Points, in no order, along strands that fork, close into loops and pass close to each other.
In the rows, zero is written as 128.
Two points are linked if the straight distance between their rows is under 99.6. Some points are linked to none.
<361>: 104, 190, 123, 142, 176, 91, 140, 210, 205, 120, 78, 96, 131, 129, 63, 169, 133, 119, 181, 156
<632>: 75, 91, 105, 170, 142, 189, 130, 107, 95, 88, 110, 119, 107, 169, 154, 119, 56, 149, 145, 88
<736>: 99, 70, 184, 147, 114, 163, 103, 112, 64, 57, 157, 141, 130, 132, 165, 118, 86, 121, 71, 146
<854>: 85, 100, 100, 97, 166, 112, 138, 130, 145, 140, 96, 151, 83, 164, 58, 113, 104, 65, 109, 95
<885>: 176, 96, 111, 137, 96, 188, 137, 107, 189, 71, 149, 142, 129, 72, 138, 138, 144, 149, 150, 132
<502>: 168, 139, 171, 76, 124, 83, 139, 162, 84, 184, 142, 143, 153, 137, 127, 132, 143, 110, 69, 180
<554>: 172, 85, 163, 148, 161, 134, 121, 101, 97, 119, 135, 182, 110, 134, 62, 91, 118, 72, 58, 111
<784>: 156, 187, 92, 157, 107, 138, 130, 126, 170, 122, 111, 91, 123, 78, 116, 150, 224, 159, 188, 124
<718>: 84, 129, 104, 127, 137, 116, 133, 121, 122, 151, 115, 150, 100, 171, 97, 129, 89, 84, 96, 73
<128>: 78, 104, 122, 110, 84, 105, 148, 162, 158, 115, 173, 110, 139, 114, 182, 150, 138, 148, 214, 159
<372>: 182, 218, 176, 92, 141, 83, 86, 150, 90, 223, 47, 93, 160, 104, 76, 101, 183, 179, 105, 132
<465>: 191, 203, 202, 99, 152, 87, 106, 153, 96, 188, 68, 97, 157, 89, 118, 100, 190, 202, 74, 168
<774>: 167, 225, 142, 84, 133, 81, 84, 179, 107, 233, 51, 87, 174, 113, 67, 106, 175, 172, 161, 114
<432>: 126, 58, 110, 143, 86, 215, 148, 117, 155, 71, 140, 155, 116, 82, 185, 138, 122, 161, 210, 145
<266>: 112, 98, 135, 130, 103, 96, 149, 175, 179, 100, 167, 123, 137, 111, 153, 140, 131, 131, 196, 168
<664>: 176, 106, 144, 118, 84, 126, 145, 125, 148, 104, 168, 132, 142, 96, 161, 137, 166, 135, 133, 164
<154>: 200, 185, 126, 117, 139, 85, 115, 112, 91, 174, 138, 109, 152, 110, 181, 110, 153, 166, 29, 137
<38>: 71, 98, 139, 128, 118, 118, 123, 124, 85, 117, 128, 132, 103, 154, 127, 133, 96, 99, 104, 102
<461>: 70, 95, 148, 125, 95, 110, 127, 131, 74, 121, 155, 133, 122, 147, 159, 146, 122, 112, 128, 127
<805>: 45, 141, 96, 140, 101, 130, 108, 108, 76, 141, 156, 112, 143, 163, 211, 141, 96, 160, 189, 79
<557>: 147, 157, 104, 159, 120, 125, 136, 92, 112, 181, 161, 133, 134, 183, 117, 133, 82, 114, 82, 73
<772>: 41, 114, 125, 141, 96, 157, 116, 115, 64, 89, 150, 117, 130, 148, 216, 154, 98, 162, 181, 116
<904>: 200, 80, 93, 197, 109, 219, 146, 79, 125, 93, 148, 153, 125, 114, 159, 118, 94, 164, 142, 102
<763>: 199, 177, 121, 152, 134, 140, 114, 100, 154, 125, 124, 126, 130, 111, 108, 139, 163, 120, 63, 105
<400>: 112, 200, 71, 146, 142, 109, 118, 112, 132, 205, 148, 107, 146, 186, 127, 146, 96, 113, 78, 76
<446>: 143, 94, 105, 136, 81, 187, 144, 120, 209, 62, 151, 132, 124, 73, 161, 141, 147, 172, 203, 144
<189>: 131, 164, 106, 135, 108, 139, 128, 131, 200, 114, 128, 95, 127, 86, 122, 154, 175, 132, 149, 135
<828>: 186, 193, 170, 89, 150, 80, 105, 138, 85, 187, 99, 116, 156, 97, 163, 103, 162, 183, 30, 172
<622>: 95, 90, 132, 113, 187, 69, 156, 183, 177, 113, 101, 137, 100, 160, 58, 95, 96, 79, 161, 151
<781>: 180, 199, 109, 118, 125, 105, 111, 124, 115, 165, 114, 90, 149, 95, 149, 127, 187, 154, 66, 145
<91>: 16, 101, 141, 115, 101, 148, 118, 132, 86, 74, 135, 108, 118, 155, 190, 146, 104, 142, 179, 133
<7>: 151, 211, 130, 95, 135, 105, 105, 148, 114, 179, 98, 87, 160, 115, 103, 147, 167, 136, 89, 153
<685>: 81, 65, 154, 119, 183, 82, 157, 155, 146, 79, 112, 143, 100, 146, 53, 74, 109, 89, 163, 167
<654>: 86, 68, 155, 116, 194, 112, 147, 105, 127, 93, 99, 165, 94, 132, 33, 64, 117, 66, 123, 146
<174>: 97, 154, 94, 116, 107, 105, 114, 124, 113, 173, 156, 130, 143, 144, 164, 152, 122, 116, 115, 100
<100>: 160, 224, 133, 109, 142, 96, 111, 169, 131, 208, 62, 92, 168, 113, 59, 139, 187, 157, 188, 137
<211>: 196, 120, 124, 145, 159, 158, 119, 93, 152, 118, 138, 175, 118, 134, 71, 111, 118, 90, 59, 90
<449>: 156, 107, 143, 103, 170, 127, 124, 139, 159, 145, 117, 167, 100, 144, 54, 113, 133, 66, 86, 139
<227>: 226, 118, 166, 130, 199, 145, 106, 110, 199, 110, 97, 156, 121, 108, 26, 92, 167, 71, 66, 174
<836>: 150, 144, 156, 96, 139, 96, 136, 163, 140, 163, 131, 130, 140, 138, 105, 149, 142, 99, 99, 174
<250>: 233, 113, 149, 134, 187, 155, 108, 75, 168, 112, 121, 179, 113, 104, 52, 83, 148, 77, 49, 122
<638>: 120, 90, 109, 189, 118, 189, 136, 87, 96, 118, 139, 134, 128, 162, 145, 125, 71, 144, 134, 86
<864>: 58, 81, 83, 102, 101, 153, 143, 129, 167, 93, 106, 128, 97, 138, 151, 131, 105, 128, 220, 101
<783>: 136, 218, 130, 110, 155, 123, 99, 158, 151, 182, 74, 99, 134, 135, 62, 168, 156, 103, 94, 139
<809>: 207, 122, 173, 96, 115, 77, 153, 130, 119, 129, 159, 130, 139, 85, 176, 114, 180, 169, 78, 204
<60>: 117, 150, 123, 126, 207, 84, 144, 220, 223, 92, 81, 127, 130, 126, 74, 142, 110, 92, 167, 168
<148>: 64, 110, 103, 110, 79, 134, 126, 134, 141, 129, 171, 124, 141, 118, 205, 150, 139, 158, 219, 124
<911>: 55, 121, 129, 156, 133, 139, 116, 90, 75, 125, 123, 109, 112, 213, 120, 119, 45, 120, 99, 64
<658>: 83, 156, 75, 126, 104, 131, 122, 110, 160, 143, 154, 121, 141, 126, 182, 156, 114, 129, 160, 81
<117>: 141, 220, 160, 111, 158, 110, 108, 177, 142, 198, 52, 88, 157, 131, 40, 154, 162, 125, 140, 142
<430>: 205, 70, 158, 121, 76, 136, 155, 102, 127, 90, 171, 151, 130, 80, 171, 120, 157, 152, 120, 156
<51>: 172, 148, 139, 95, 109, 82, 133, 146, 125, 137, 147, 98, 160, 97, 169, 128, 170, 165, 106, 195
<520>: 152, 93, 170, 172, 148, 137, 124, 98, 60, 112, 148, 166, 114, 147, 78, 92, 92, 97, 37, 96
<261>: 39, 145, 110, 144, 120, 100, 117, 114, 63, 156, 135, 113, 121, 196, 155, 137, 75, 115, 119, 72
<335>: 128, 75, 156, 119, 174, 131, 129, 107, 134, 112, 126, 181, 96, 129, 53, 84, 129, 71, 105, 138
<713>: 136, 83, 133, 180, 96, 195, 128, 99, 70, 77, 159, 138, 135, 127, 205, 141, 104, 169, 153, 118
<135>: 176, 198, 100, 143, 123, 115, 119, 112, 121, 149, 113, 79, 138, 74, 151, 131, 208, 175, 109, 121
<455>: 89, 113, 117, 109, 92, 101, 123, 135, 106, 155, 163, 126, 140, 133, 161, 144, 137, 118, 140, 134
<24>: 136, 126, 153, 121, 178, 78, 151, 213, 192, 113, 117, 141, 136, 133, 87, 142, 113, 98, 155, 182
<769>: 142, 104, 170, 154, 115, 122, 121, 108, 41, 122, 157, 147, 120, 147, 125, 120, 109, 102, 57, 113
<328>: 167, 192, 83, 162, 94, 133, 120, 102, 148, 127, 121, 81, 135, 58, 153, 130, 217, 175, 163, 97
<916>: 135, 40, 119, 171, 118, 218, 137, 111, 120, 67, 119, 162, 106, 93, 158, 122, 117, 155, 173, 143
<23>: 20, 139, 99, 122, 109, 97, 115, 132, 72, 161, 150, 112, 132, 169, 195, 148, 98, 132, 158, 83
<131>: 156, 115, 148, 104, 93, 87, 146, 149, 134, 130, 183, 121, 152, 106, 176, 134, 158, 137, 147, 197
<22>: 193, 146, 202, 59, 126, 64, 146, 158, 65, 181, 134, 130, 163, 122, 150, 103, 145, 152, 58, 209
<163>: 76, 126, 74, 99, 149, 120, 145, 140, 236, 102, 97, 115, 84, 141, 76, 128, 114, 107, 182, 108
<394>: 110, 144, 65, 151, 106, 165, 130, 94, 160, 134, 140, 131, 143, 130, 182, 145, 89, 149, 167, 67
<899>: 105, 77, 163, 162, 103, 179, 113, 103, 54, 62, 161, 130, 127, 129, 181, 139, 96, 147, 112, 133
<255>: 106, 85, 202, 140, 109, 124, 109, 127, 41, 93, 166, 134, 130, 143, 148, 117, 114, 100, 35, 155
<351>: 64, 83, 101, 130, 114, 166, 136, 115, 120, 96, 113, 135, 100, 135, 155, 134, 88, 136, 177, 92
<77>: 66, 107, 106, 82, 157, 80, 151, 154, 160, 131, 98, 128, 85, 173, 64, 107, 108, 65, 151, 118
<569>: 109, 215, 149, 126, 170, 104, 118, 196, 174, 171, 55, 92, 154, 136, 39, 163, 149, 120, 171, 148
<789>: 126, 122, 128, 178, 113, 145, 132, 81, 84, 158, 158, 135, 131, 182, 127, 125, 72, 136, 103, 71
<409>: 188, 83, 108, 152, 102, 190, 140, 94, 151, 85, 153, 160, 126, 87, 153, 130, 119, 149, 132, 106
<919>: 83, 120, 82, 126, 78, 172, 126, 114, 134, 111, 147, 137, 137, 118, 221, 151, 116, 167, 223, 100
<725>: 82, 163, 83, 113, 139, 102, 129, 132, 127, 188, 136, 129, 120, 163, 131, 155, 101, 93, 102, 89
<589>: 173, 103, 150, 110, 214, 130, 120, 115, 195, 133, 104, 176, 111, 132, 21, 84, 144, 50, 90, 149
<611>: 212, 82, 184, 113, 97, 97, 153, 107, 92, 110, 169, 151, 123, 90, 173, 102, 167, 148, 84, 169
<838>: 118, 58, 118, 184, 128, 230, 127, 110, 89, 49, 133, 141, 106, 119, 203, 130, 100, 165, 162, 137
<604>: 61, 88, 66, 83, 118, 128, 157, 141, 196, 87, 98, 113, 93, 147, 102, 111, 101, 103, 213, 103
<244>: 142, 161, 123, 120, 125, 118, 131, 145, 170, 135, 144, 113, 131, 123, 119, 160, 157, 118, 121, 159
<867>: 124, 117, 81, 175, 107, 202, 140, 89, 130, 127, 149, 132, 131, 155, 175, 135, 69, 163, 177, 74

A tip is a point with one link. Name the tips that can be reached along the links from each point below, in the order of the rows.
<685> => <904>, <163>
<60> => <24>, <22>
<128> => <266>, <919>
<772> => <91>, <911>

A piece is two or more points that can be reached from each other along the links. Count, over all rows, the pieces, the separate loops (a circle has one, a figure eight two, a Y none), the forks (points with three links) and the tips (points with one).
pieces => 5
loops => 5
forks => 8
tips => 8
